A landscape with many valleys, sampled at points; each row gives a point and its height.
From any point a ball rolls to the lowest of the 2 points nearest to it. It stops when none of these is lower. Distance is the straight distance between rows; heights are no part of it.
(487): [ 17 -25 -13  -4 -36 -23 -10  -9  -1   0  48 -13   0 -16  24  29  29   5
 -10 -20 -31 -19  -9 -49  -6 -35  19   6  -1  -4   5 -27  13  44 -11]  h=309
(404): [ -1   1 -15 -20 -21  16   4   4  12  15 -30  -6  31 -44   2 -15 -42  -6
 -19 -13  13  16  14   7  20 -20 -28   1  -1  11 -39  23  16 -25 -10]  h=570
(151): [ 11   5 -12   2 -11  13  23   5 -26   8  -6 -27 -34 -11   8  18  -7  14
  -7  -7 -38  23 -10  16 -17  24 -19  34 -34  24 -35   1  21 -27 -11]  h=398
(576): [ 26  20   2 -17 -15 -20 -16 -12   1   7  35   5 -24  13  18 -11  23  11
  41  -1 -12  -9   6   4  10 -29  43  42 -10 -11  17 -12  14  19  -4]  h=211
(60): [-37  20   7  22  19  15  20  39   6  -4 -54  27  24   3  -2  -4 -14 -19
  -9   8   8 -16   3   4   1   5 -30 -26   6 -12  29  -6 -26  22   1]  h=163
(1217): [  6  29   5  21 -11  36  -8  11 -29 -14  12   8  20  21 -16  17   5   5
  -7   3 -27  -1 -31  28 -10 -13 -15  13 -28  22  38  36  -3 -27 -10]  h=525
(1210): [ -9 -11 -17  23   3  16   1  20 -11 -12 -27  20 -21 -17  -5   3  -3 -15
  21   7  -4  14 -13  15  -1  47 -33 -26   8  11  17  -8  -7 -33  -9]  h=555
(907): [-17  -6   0 -13   8 -16  11  18  -1   6  40  -6  51 -15 -14 -15  30  -9
 -11  18   2  -9  -5 -35 -13  52  17 -32  22 -12  27 -12  -7  36  11]  h=406
(1120): [ -2  -8   4  17  14 -12  -6 -25   5 -29  -2  -9   2  21   4  21  -2 -13
   8   8 -20  -3  -8 -38   4   4  33  -4   0  -5   3 -10  10  37  24]  h=401
(1312): [ 11  14  -2   8  23  -1   7   9 -20   6 -13  13 -16  36  32   7  -2  22
  48   8 -14 -18 -14  43  21 -10  -4   6   6   9   9   1  -2 -25  12]  h=673
(1441): [ 15 -13  -6 -15 -23  -9   6  13 -37   9  38  13  -6 -14 -17  15  15  37
 -21 -17 -13  56 -22  12  15   1 -10  18   0   7 -29 -22  13 -26  14]  h=863
(585): [ 25 -23 -20 -31 -10  -9   1  -8 -11  -8  18  -4  -2  20 -15  -5   0  37
  14   7  23  -1  -5  13   0   0 -15  -3  -1  13 -25   6  -4  -8 -43]  h=549
(849): [-13   6  -8  13   1  17   0   7 -27  24 -26   0 -18 -10  -5 -21  -2  11
 -39  -7  27  10  20  -7 -26  29 -31 -36  17  -3 -18  23   0  -5   8]  h=74
(900): [-15  39 -19  32  -4  30   3   2   5  35  36  -3  -7 -14   2 -31  21 -34
  -2   6 -16  16  19  -8 -11  28  29  -8 -25 -30  28  29  -2  16   1]  h=453
(205): [ 14 -36  13 -27 -14 -17   3  -9  15 -17   9   5 -35  -7  -6  24  13   5
 -35 -28   0 -12 -12 -10  -8 -26 -10   9 -24  -7 -43 -35   7 -18  -9]  h=689
(486): [ 18 -21  19 -27  -6 -11 -14  -4 -13   7  27  18   0  -6   2   7  25  27
 -22 -13  12  23   7 -15  35  -9   4 -13  36 -17 -23 -30   6  26  25]  h=908
(136): [-22  15  14  18  -2  -9  15  -7  12   8 -23  30 -35  -3  48  22  -2 -20
  12 -25 -29   3 -10   4  19  -4  26  19 -32 -33   7  -8 -28  13  19]  h=455
(410): [ 24 -21   0  -2  -6 -23  -1 -11  -1 -19  34 -21   2   6   9  25  29   7
  15   0  -9  -6  -8 -31  14  -4  27   9   3   4   0 -21   5  36  10]  h=363
(305): [ -3   5  -4   7  10 -28 -13 -20  11  23 -24   6 -38  17  26 -26 -13   9
  14   5  23 -27  17  -1  -4  -6  10 -19  29 -30  -8 -17 -16 -13 -16]  h=680
(735): [-13  -2 -10  -7 -24 -15 -19 -26  30  32  -9  -1 -33 -21  31 -18 -11  10
  10   2  34 -25  40  16  -7 -16   1   4   4 -14  -5  -6  -7 -24 -27]  h=704
(1232): [ 15   7  14  -9   4 -14  22 -20  -3  20  -9  27 -34   8  33  19 -11 -12
  15 -10 -27  -1 -16   4  36 -19  16  33 -17 -33 -18 -29 -13  16   4]  h=426
(351): [ -3  -5  18  20   6 -24 -14 -29  13  16 -18   6 -19  24   3  -8 -15 -19
  -6   2  20   3  19 -32  12 -10  24 -24  22 -24 -23 -22   2  -5  -4]  h=656
(1348): [-34  -6  -3  26  19   5   2  -1   4  -9 -35  -4   2 -18   2   8  -9 -35
 -15  20  17 -14   1  -9 -28  32 -21 -30  -9  -2   2   7 -24   6 -32]  h=70
(1310): [ -2  -8  -8  -9 -24 -22 -10 -14  17   2  33 -28  -1   8  12  23  27  23
 -18 -23 -18 -34 -10 -25 -34 -37   3 -10  -3   9  -9  -4  14  14 -24]  h=235
(673): [-15 -11  25   2  36  17   3 -22  10 -18 -28   0 -43  21  12  26  15   5
  28  -3 -17 -22 -14  31 -20  17 -18   5 -25 -19  17   8 -27   0  -3]  h=464
(270): [ -7   9  14 -30 -39 -13   0  -2  14  16  25  28  -9  -1  13  13  12  13
 -17 -32 -17  -1   6   2  15 -27  21  18 -47 -42  -5  -4   1  -4  -1]  h=544
(916): [ -5 -20  15 -17   0 -18  22 -20  -6 -17  35   6  -3  42 -29  27  -6   3
 -42  -4 -16  -3 -30 -19  10 -45   6  11 -52 -15  -3  -1 -24  13 -41]  h=764
(1333): [ 13 -25  -4 -11 -13 -19  11  18 -17  -7 -11  41 -32  -2  -2  16  -3   3
 -18  -3 -23  46 -25   4  49  -3 -20 -10 -13 -12 -27 -27 -21 -27   0]  h=828
(228): [  1   8 -10   0 -12   0  -3  -7  30   6 -12  13  -9 -24  31  27  -4  10
  23  -6 -35 -30 -18  28  -1 -12 -21  21 -33   8  23  -2 -18 -46 -22]  h=327
(597): [ -7   4  -4 -10   5 -19   8   3  35 -22 -37   8  15  -8  26  16  -6  26
  33   6 -32 -55 -11  26  -3 -13 -25  -4  -4  25  17  -8  -4 -34 -13]  h=331
(336): [ 17 -31  11 -26   3  -2   4   0 -31   7  28 -29  -8  -2   6  13  23  17
 -35 -20  -1  10  -9 -22 -11  20 -18   1   8 -16 -21   0   2  17  15]  h=351
(1308): [-14  14  12  17 -15  -5 -15  10  11   2  13   7  18   8 -34 -41  12 -20
  10  23  21  -8  13  -7 -25  23  33 -26  18 -12  51   4   8 -10  -6]  h=392
(683): [-37   6   2  21   0 -23  -4  -3  17 -12 -20 -25  23 -21  19  32  -8  -2
   1  -3 -15 -26 -16 -20 -40  20 -10 -20  -3  24  19 -15   3   1   0]  h=487
(234): [ -1  -3  11  -1  -8  15 -11   4  42 -25  -6  -1  19   0 -14  -9   1 -25
  -3   7  25 -14  10  -7  -1 -39  11  18 -13   6  17  31 -15  14 -20]  h=472
(411): [-14   7 -15  10  19   2  20  22 -15  -2 -44  32  12  -1  13   8 -15   4
 -14   7  -1 -18 -11  18   2  11 -34 -28  -5 -11   6   1 -17 -13   8]  h=215
(1040): [  5 -13  25  28   4   5 -24  12   6 -44   0  14   8  35 -44 -13  -4 -17
 -15   5  -2   0  -5 -18  -9 -22   6 -19  38  14  24  -1   3 -14  21]  h=489
(1036): [  1  17 -12  28  -9  36 -32  26  14   6   0  16   6 -13   4 -35   4  -7
  -4  13  18  23  27  11  25 -24  28 -13  28  -5  12  15  -2  12  31]  h=354
(974): [  3  13  24  -2  24  -9  -3 -11  16 -15  10 -21  17  20 -26 -28  -2   0
   7   6   9 -14  10  -8 -37  17  25  -2  52   3  13   0  21 -18  27]  h=761
(616): [-10  10 -16  18   5  22  -8   3   4   5 -54 -15  -1  -7  13 -12 -35  35
  23   2  21 -32  31  27 -43   6 -21 -12  24  15  18  36  13 -31 -14]  h=213
(1360): [ 17  31  13 -11   1  -4   8  -7 -19  11  49  -2 -15  33  -9 -18  -6  14
  14  -7 -17   9 -18  15   0 -23  33  33 -25  -6  20   7   5  -3   6]  h=149
(678): [  6 -17   4   3  11  24 -12   0  39 -22 -35   0  15  -2  20   3  -8   9
  -7  -8  -6 -13   9  21  19 -55 -18   9  -7  30 -18  -4  -3 -17   6]  h=478
(643): [  9  18 -30  15 -11   9 -10  30  -9  -5  30  16  37  -2 -24 -14  13   1
   6  16  -6  23   6  -4  20 -13  38 -13  21  21  35  -3   0  21  18]  h=264
(1170): [ 16 -21 -28   8  10  19  -4  14 -20   5 -21  18 -30  19   1 -13  -3  13
  32  16  22  13  14  14  -3  33 -34 -15  18   6   5  18  -2 -21 -19]  h=583
(1372): [  1  20  -4   5  21   7   1  -6   7   3  28 -19  34  20 -27 -25  22  -7
 -26  -2   2  12  19 -12 -30   7  40 -20  66   6   9  23  23   1  53]  h=738
(713): [ 16 -27  22  38   5  21 -29  -5  16   3 -21   5 -38  14 -18 -33 -10 -34
   2   6  19  17  16  -6  11 -12  -5 -17  10  -4   1  11 -12 -26   6]  h=600
(1245): [ -1 -12   0   6  -9  24 -23   1  26  -9 -24 -19  17  -9 -16 -24 -20 -22
  13  -1  33  19  16   7  -8  -8  -4   7  17   9  -7  12  11 -11   9]  h=529
(184): [ -1   7  13  32  26   4  13  -8 -23   2  22 -12   8  24 -22 -35  -8 -34
   0  23  -5  -2   4 -17  -3   3  39  -4 -11   0  15  23  -9  13   4]  h=291
(76): [ 16  18  -3   3  -4  35  -2  -5 -12  -4  27 -15  14   3  -4  11   5  17
  -1  10 -12  -5 -14   9 -16  -3 -17  25 -30  36  12  18  -9   6 -14]  h=499
(462): [ 10 -17  -9  -4 -26 -29  20  18 -38  15  17   9 -20  -9 -12   9  -4   1
 -15  -4 -34  52 -26 -10  33   7   2  25 -23  -8 -34 -44   7 -26  10]  h=846
(632): [  9 -24  11 -14  -2  -8  24  -6 -20 -29  24  -7  -4  43 -22  20  -3  33
 -22  -2 -24 -18 -34   0  14 -38  -9  14 -33  20 -16 -10  -6 -17 -24]  h=745
(813): [  1  12 -10  28  34  23   7  25  -8   5  15  -1   8  12 -17 -17  22  -5
 -21   8   0  32  11  -3  -6  32  10 -31  69  13  10   6  24  10  49]  h=716
(721): [ 28 -18   0 -14   3  16  11 -19   1 -19  -1 -38  11 -10  -3  28 -11  -7
  20  10  -1 -29 -20 -18 -28   3 -17  32 -29  28 -10   7   8  35  -9]  h=430
(172): [ -3 -17  19  -8   5  15   0 -26  43 -27  -7 -30  -2  -7   6  31  10  -1
  22   1  -5 -42 -14  -4 -14 -18  -3  38 -31  17   3   0 -15  32 -24]  h=395
(840): [  4 -25  27 -29  -7 -15   3  -2   3 -13   8   4 -11  27 -18  21 -14  20
 -43 -16 -13  -6  -8  -9   8 -37 -15 -15 -18 -16 -28 -10  -5 -27  -4]  h=719
(1331): [  5  22   0  -7  16 -17  22  16 -53  33 -11  -4  35 -26  -4 -19 -27  12
  -2   3   9  37  21  18  44  20 -15   4  30   2 -32 -11  10   6  15]  h=618
(220): [-11 -29  31 -18 -15  -1  -4 -22  13 -30  -1  -2  -5  -1   0  22  17 -22
 -36 -31   3 -11 -11 -25  -3 -21   9   2 -19 -23 -27 -23  -7  19   5]  h=654
(1002): [-15 -12  17  -1  -9  15   6 -13  19  -2   1  19   0 -13  -1  24   9 -38
 -44 -25  13  21  -7 -19  -3 -26   0  12 -43 -25 -11  -2 -32  29  -6]  h=626
(1179): [  9 -38   0 -24   1  -5  24  -6  -4 -28  -8 -32  -1  -7 -37   5 -27  -5
 -22   0   7  25 -17 -21  -7  17 -31  20 -14  35 -45  -8  20 -28 -11]  h=524
(402): [ 19 -22   1  -9  11  -4  -7 -26  -7   4  29 -28  -8   6  13  12   8  11
 -32 -19  -8 -18   9 -33 -23 -10   6  -9   3   1 -37  -3  22  35  -3]  h=303
(716): [ 18  -3 -16  -9  -1  27 -12   0  13 -29  13 -24  37   0 -11  -7   3   8
  19  16  11 -15  -6   1 -20  -4  -9  11   6  42  23  21   4  17 -13]  h=468
(257): [-15  33  -1  44  19  16   5  38 -39  18 -25 -13  16 -10   5 -25 -28 -14
  -5  13 -12  24  10   8  18   4  -6 -13  28  18   4  14  15  -3  50]  h=677
(280): [  0  37   4  27  -5   4 -19  -4  14  33  12  10 -29  -5   2 -34   5 -28
  37  23  -7   2  12   2  -4  24  31   9 -15 -30  38  11   2   7 -14]  h=420
(946): [  7 -16 -21   2 -11 -15   2   6  -7  17   0  45 -22   7   7  19 -10  -6
  -5  -2  -5  19  -5   6  48 -23  -5  -8 -34 -25 -20   3 -26 -12 -38]  h=812
(123): [  3  -5 -27   6  20  11  14   3 -40  30  36 -18  11   4 -21 -15  10  -1
 -11  38  13  20  -2 -14  -1  59   4 -21  10   0  -4   8  -4  46   7]  h=225
(688): [-10  33 -20  11 -22   9 -14  42 -14  -4  10  29  29  -2  -5  -4   3  -5
   0  12   6  12 -12  11  11  -9   5 -14  -1   1  37  -4  -6  -8   4]  h=212
(1420): [  6 -12   9 -15  24 -10  14  12 -17 -15 -21  -1  23   6 -15  -2  -3   5
  11  14  12  28  -9  18  37  30 -29  -2  48  19 -21 -22   6  -6  33]  h=421
(1124): [  0   8  21  -8  13  -1  -1 -35   5  21 -18   0 -15  -4  30 -13  -4 -10
  12   1  11  -4   8   4  21 -11  20  13  -5 -35 -21 -20  -7  41  20]  h=393
(868): [ -6 -19  23 -10  -4 -29  11 -14   9 -17  -3  38 -25  37  -8  13  -7  -9
 -24  -5 -13 -14  -9 -25   0 -30  14  -2 -39 -41  12 -10 -31  -8 -31]  h=782
(730): [-27  13   3   3 -36 -13 -19  24  26  -3 -10  56   1  -5   6 -11  -6 -15
  -8 -14  -6  20   0  19  21 -30  22 -12  -7 -19  21 -10  -5 -22  18]  h=222
(229): [  9  -6   5 -11  24 -24 -12 -10  20 -15  13 -36   0   9  -7  11  15  21
  35  -6   9 -13   5 -10 -53  24  25  -5  54  27  12  11  36 -13  10]  h=784
(455): [  8   6  -8  22  25   3  17 -16 -31   8  27 -17  12  12 -16 -13  -2 -22
   2  32   2   5 -11 -27   8  22  10   7 -16  -1   0   5 -12  53  -8]  h=272
(618): [ 15  -7 -11 -28 -17  22   4 -20  14  16 -24  -5 -38 -23  12 -11 -36  -3
 -14 -14   6   7  20   8 -11  -6 -22  35 -40   5 -49  21  30 -40 -52]  h=304
(602): [ 29   0   7  -7   5 -17   1  10 -20   6  30   8  -6   9 -21   4  10  25
  -8 -13  10  57   9  -8  39   4  36   6  46  -9 -38 -17   5  17  38]  h=894
(1375): [-19  -3  -2  -5  21 -13   3 -26  11  -7 -14   5 -28  20  17  17  16  30
  33  13  -4 -43  -9  20 -17  14 -19 -13   7 -19  21  -5 -18  -5  -9]  h=492
(496): [ -8  47  10  42  26   1  -2  25 -21  20 -13   1   2  15  16 -13   6   7
 -18 -10  -4  25  11  12  -1  17   9 -27  62  14   8   1  18  -3  59]  h=696
(1100): [  6 -19  -1 -11   1  19  12  -5   0 -12  -8 -15   5 -26 -11  12  -8 -26
  -3   5  13  -1  -1  -8   0   6 -34  28 -31  14 -23  -5  -4  24 -27]  h=462
(546): [ -8   9   8 -20 -16 -18   5  -8  12   1  -3  19 -14  19  25   9   2  22
   1 -18 -25  -8  -3  20  18 -45  11   2 -22 -12  -3  -2  -5 -15   4]  h=512
(1426): [ 39 -20  -7 -16  22 -20   2   1  -7 -20  25 -33  20  10  -7  13  -4  22
  37  11   4  -8  -8 -10   1  22  -1  17  36  55  -7 -16  21  13  -6]  h=823
(82): [-21  -1  -9 -12 -34  -1 -28  -1  32  -1  15  37 -20   3   1  15  17  15
 -33 -29  -7  14  10   5  20 -49  12  -9 -30 -44 -11  13  -5  16 -22]  h=575
(1132): [ -2  27   4   7 -15 -27 -12 -13   3  29  18   2  -3   5   5 -27  -3  -9
  40  10   1  -1  16   0  -2  12  48  10  18 -28  28  -8   2 -13   2]  h=386
(445): [-27  18  -8  29 -20  -1 -20 -18  34 -15  -8 -11  -3 -10  20  19   9   7
   1   6   0 -40   2  -7 -31  -8  -5 -13 -11  22  27   8 -14   5  -7]  h=527
(473): [  4  18 -27  23 -13   9 -25  15  11  15  32   5  22  -1 -14 -26   4 -15
 -17   7   1  22  26 -27  35 -26  43 -24  32   9   3  17   4  22  11]  h=310
(871): [ -8  18   5   8  -6  15 -10   8  19  26 -15  14  11   1  15 -31 -13  -9
   4   3  38  -1  31  20  18 -35  13 -16   1 -19   7  13 -11  -9  14]  h=394
(1444): [ -2   2   3  11 -14  11 -31  -6  40  -6 -12  -1   8  -1  11 -11 -10  -5
  23  -4  20 -18  25  17  25 -63  12   9  -7   7   2  15   0   0  -3]  h=434
(1039): [  5  -5  -2 -23 -17  17   4  -4   5  -2 -21 -18 -21 -15  15   1 -10   0
  12 -17  -6  -8   8  17 -28   5 -26  39 -24  24 -18  14  23 -34 -15]  h=352
(1421): [-10 -21 -11  -5   0   3   5  -2   7  18  21 -18  14 -37  -9 -14  35 -29
   6  25   6   0   4 -29 -19  74   6 -16  19 -20  15 -16  -2  47   4]  h=355
(139): [ -6  17 -22   6  19  19   9   5  -7  17 -41 -12   4 -18  49   5 -11  17
  31  -5   6  -8  24  35 -30  34 -32   8  19  16   3  26  13  -4  -2]  h=265
(772): [  6 -13  12 -18   7  -3  -4 -47  23  -5  13 -33 -16  12  26   8  19  18
  13  -9  -4 -39  -3  -8 -37  -5  12  21 -22  -1   6  -2  -6  28  -4]  h=353
(401): [ -9  16 -10 -10 -23   9  -7  18   4  -6   7   6  13 -20   2   7  11 -19
  16  18  -7  -5  -6  20  -9  22  -7   3 -22   7  34  -7 -19   6 -23]  h=273
(601): [-14  -4   3  33  15 -26 -14  -9  20 -25  -4 -14   8 -11   6  29  11 -13
   6  -2 -24 -18   5 -38 -29  12  33 -17  25   9  18 -22   6   8  18]  h=439
(23): [  8 -14 -10 -17  -9  19 -25  -1  17 -21   2 -14  38  -4 -26  -9 -15   1
 -11   4  34  -2  15   1   6 -23  -4  -4   4  12  -2  28  10  14 -13]  h=500
(179): [  6 -44   3 -37  -4   2  22   4   0  -4  -6 -19  18 -25 -18  21 -10  -4
 -33 -10  19   2  -4 -20  -2   9 -45   6 -19   5 -42 -10  -1  -7 -20]  h=498
(1190): [-27  30  18  -1 -30 -26 -27   0  18  14  18  22  -4  -3  -2 -20  -5 -10
 -10 -19   7  18  20   0   8 -27  51 -10  -5 -29  13   2   4  -8  15]  h=288
(532): [ -6  10   0  -9   5  -1  16  20 -17  14 -33 -17  52 -31   6 -12 -41   1
   0  -3  19  15   9  28  33 -14 -14   1  16   7 -24  -7   2 -11  21]  h=597
(615): [  6  10  -1  -2 -21 -14  10 -13  29  12  -5  -7 -31 -19  14  10 -19 -30
  -1 -14 -14 -21  -9   0  12 -27  14  34 -49  -1  -6  -9  -6  -3 -40]  h=193
(1127): [-19  -7   3  17  -7  12  -7  -2  27  11  -7  36   1 -13  13  15  -2  -5
 -31 -15   7  19  18  -6  37 -49   5 -14 -24 -37 -10   5 -24  34 -11]  h=601
(648): [-20  21 -13 -10   4  13   5  33 -32   9  19   2  58 -15  -7 -15  24   4
 -29  18  -6   7 -13 -16   3  34   4 -27  12 -14  17 -26  -5  37  13]  h=449
(1374): [ -4  -5  -1   1   2 -13  29   4 -41 -15  12 -12 -10   0 -10  22   2  16
   1  -5 -29  22 -30   8 -15  42 -24  29 -23  47   1  -9  17 -31  15]  h=441
(669): [ -2 -24   0 -11   4  -3  19   0 -19  15  34 -16   1 -19  -4   9  23 -10
 -32   9   3   4 -23 -40 -12  50 -18 -11   0 -31   1 -11   2  53  13]  h=293
(991): [ 12 -23  13 -23   7   0  30   2 -18 -30 -25 -29  -9  -7 -15  12 -20  -8
  16  -8 -20  15 -25  -1 -16  38 -39  21  -5  31 -12  -6  24 -44   2]  h=484
(613): [ -7  -7  17   0  18 -26  -4  12 -18 -26 -20 -16   5  -5 -16  10  -2  -3
 -13  -4  13  23 -17 -16   3  27 -15  -8  45  22 -19 -38  14  -6  41]  h=463
(617): [  4 -25  20  26 -17  34 -19  17  21  -4 -19   5  -8 -15 -24 -39 -11 -33
 -19 -11  44  24  18   2   2  -3 -19   0  12   5   5  30   5 -32 -11]  h=564
(1042): [ 11  12   3 -18 -16  -6  -3 -10  12 -16  34  -3  17  10  16 -17  21   8
  51  11   1 -11  -8   8   9  -2  29  24  -4  -6  41 -10 -10  34  16]  h=266
(908): [-17   1  -9   0  22 -29  31  16  -2 -12 -43  33  32  -4  15  19 -30   9
   9  17 -23 -42 -29  18  10 -10 -31 -11  -8   1  10 -19 -12 -31  -4]  h=268
(137): [-20  -4 -18  43  18  19  -6  -6  15  -1 -59 -20 -12  -8  19   9 -27  -9
   2  11  14 -26  19  -5 -33  17 -26 -18   7  14  12  33  -4 -13 -34]  h=150
(113): [ 12  -2   5 -26   9 -15   4  16 -31  16  26  12  46  -8 -14 -10  17  36
 -26  -6  22  15  13  -5  36   3   5 -29  57 -21 -16 -21  -4  44  12]  h=922
(400): [ -3   9  -6 -11  -6  -2   7   3 -18  15  15 -10  16 -18  14   0  -1  -7
  30  15   4   0   2   0  -6  28   7  14 -12   3   1 -21   6  18 -14]  h=319
(697): [  6   6   6 -13   1 -21   4 -14 -15  25  16 -10   7 -18  11  -2   3 -12
  -3  -5  18  -4   6 -14   4   5  13   9   5 -25 -19  -5  -1  42   5]  h=360
(960): [ -7  -1   4 -14 -19 -23 -17   5   5   8  25  20  12  -6 -15 -20  11 -11
   1   4   6   5  18 -14   0   6  43 -20  11 -23  26 -15   5   3  -3]  h=342
(708): [ -2  -8  14  -9  -1   6   8  -4  13  -6 -10  59 -35  22  -3   8   2 -10
 -12 -10  -3   3  -4   8  23 -18   3   8 -46 -39  10  16 -40 -11 -22]  h=797
(684): [ 15 -15   4  21  20  -4 -31 -17  -9 -12   1   3 -36  35 -13 -18   6  -7
   9  -1   9  10   7 -17  14 -20  25 -22  20  -7 -24   3   0 -11  -2]  h=630
(27): [-20  39   9  22  10  -5  10  43 -28  12  -1  -2  26  -3 -25 -28  -5 -21
  -2  18   1  37  10   0  25  30  18 -20  22   4  26  -6  14  -4  32]  h=658
(107): [-19   0  15  12  18  24  -1 -27  37 -26 -15  -7 -24  26  21  31  12  -7
   0 -19 -24 -25  -4  15 -27 -18  -4  17 -39  11   8  16 -17  18  -5]  h=432
(1051): [ -8 -11  -3  -1  18  27  -5  -1   0  -8 -38 -13 -16 -11  31  23  12  37
  38  -8  -2  -9   8  20 -24  52 -32   7  27  23  19  18  16 -10  19]  h=305
(1262): [-16  18  -5   9 -30  -4  -1  39  -8 -18  -4  47  13   5 -12  -4 -10   4
 -10  -6 -12  -4 -19  26  -3 -27  -1 -10  -4 -10  25  -5  -1 -50  12]  h=135
(1235): [-12  -4   8  28   9   7 -20  16   7  -6  -8   5   5  14 -37 -46   0 -17
 -17  14  22 -11  16 -24 -11   0  16 -35  39 -15  22   5   6  -4  13]  h=440
(352): [ -8  14  -5 -24 -27   3 -12  -2  15   2  -6  -8  32 -29  -6  -9 -18  -9
 -12 -14   9 -16  13  17   4 -41  -9   7 -23  15 -18  18  14 -36 -18]  h=539
(1343): [ 19 -25 -23 -36  -7  25   4   9 -22  10  -3  11  -9  12 -20 -19 -10  28
   6   5  24  24   4  25   2  14 -35   9   5   2 -21  29  15 -34 -27]  h=574
(481): [ -9  -6  -2  24   8 -29  -5  15 -17 -23 -26  -6 -14 -20 -13   2   6  -7
   0   4  -5   2 -25   0 -14  38 -27 -24  29   6  -1 -18  17 -25  19]  h=511
(886): [ 26 -23   6 -28  15 -39  -5 -20  12   1  15 -30  -6  -8   3  20  14  21
  34  -4  25 -17  24 -17 -27  17   8   9  55  34 -20 -26  19  11  -4]  h=804
(586): [  3  30   3   6 -20   0  -8 -16 -15  14  46   6   6  26  -7 -11  -4  10
 -18  -4 -33   0   0  10   2 -47  32   7 -36 -12   9  26   0  16  -5]  h=201
(1013): [ -8  38   1  19   4   1  18  11  -7  17 -20  25 -18  14  31  10 -11  -6
   3 -10 -37   2  -8  20  15 -35  12  14 -35 -24   8   8 -18 -22  10]  h=483
(255): [ 13   7  10   6  15  -9   0 -12  -1  -3 -10  -1 -21  24   0  -7  -2   1
  33   2   0  -1 -11  17   9  -1  10  -3  15   5   0  -5  -8   1  22]  h=655
(657): [  6   6  -4  -6 -10   3 -16  13 -19  12  38   6  -4   0 -31  -3  18  13
 -28 -13   2  51   7  -3  15  -3  11   2  20   3 -28  -4  28 -15  43]  h=880
(350): [-16   7   8 -33  -3   7  29   3  17 -15 -32   6  12 -30   8  37   7 -16
 -12  -5 -24 -25 -28  27 -18  10 -45  27 -48   7  14  20  -9 -30 -24]  h=326
(902): [-12  24 -14   2   5   1  18  34 -50  18  -4  -2  34 -13  -7 -15  -1   9
  -5  12   9  41  -3   4  18  45 -13 -12  19  21 -10 -16  16  12  28]  h=637
(275): [ 15  -3  -8  -2 -24  19   2  -4  15  23  -7 -11 -45 -25 -14   4 -24 -31
  -5   7 -10  -7   3  -2 -14 -12 -13  45 -51   4 -26  14   6 -18 -53]  h=255
(1145): [ 15  -8  -1 -13   9  -6  13  11 -33   2   5   0   8   7 -15   9  17  31
  21   2   6  15 -19  12  -2  36 -35  -4  29  18  -4  -3  -8 -13  10]  h=380
(72): [  6   5 -15   1  19   3  -1  -2 -17  30  15 -22  -2   9  -1 -17  11   7
 -15  -1  22   7  20   0 -25  46   2 -29  31 -17  -9  16  13  17  12]  h=159
(73): [  8  -3 -23   1  21  23   9   9 -33  -3 -19   8  -4   7  13  19  11  44
  38   0   1  17  -4  44  -8  57 -45  -7  26  31  17  13   5  -4  16]  h=340
(494): [  3  12   6 -20 -10 -16  35   1  17   6 -19  15 -13 -26  13  15 -10 -22
   8  -4 -15 -23 -16  22  -4   5 -15  16 -41  -6  -3 -12  -6 -36 -21]  h=267
(65): [  8 -19  -2   2  23  41   3 -13  18 -21 -52 -14   7 -11  20   4 -27  -8
   5  -5  27 -11  11   5  24 -22 -22  13   0  35 -18  22  -4 -11  -9]  h=510
(91): [ 14 -25 -16 -20  13 -10   3 -14  -4  -7  -7  -1  -8  22   6  11  -6  34
  25  18  11 -44  -4   1   3   7 -15 -20  -4   2  -6  -8 -19  -4 -29]  h=522
(384): [  7  13 -13  -1  13   7  -9 -32  25   3  23 -18   4   4  24 -14  21   2
  36  16  15 -33   5 -11 -16  -3  24  20   1 -10  21  15   0  39  -5]  h=311
(1321): [  2  37  -9  24   4  18  -5 -15  -3  10  44 -10  17  28 -15 -24  15 -15
  -7  12 -17   0   8 -13  -4 -27  39  -5 -12  -8  15  40  -4  33  -1]  h=247

Two balls start at each pair of points below. Name the first point that both come to, or write none.
(1170) and (65) -> none
(1343) and (179) -> (172)
(27) and (657) -> (688)

Call two points neighbours if one is among the 2 nearest of the other. Go from one point of each pair to the other, from neighbour to neighbour, staying as low as possible. Name the highest point that can't be avoided.
(849) and (716) -> (23)
(849) and (1262) -> (900)
(1310) and (669) -> (336)
(494) and (1348) -> (597)
(1360) and (849) -> (184)
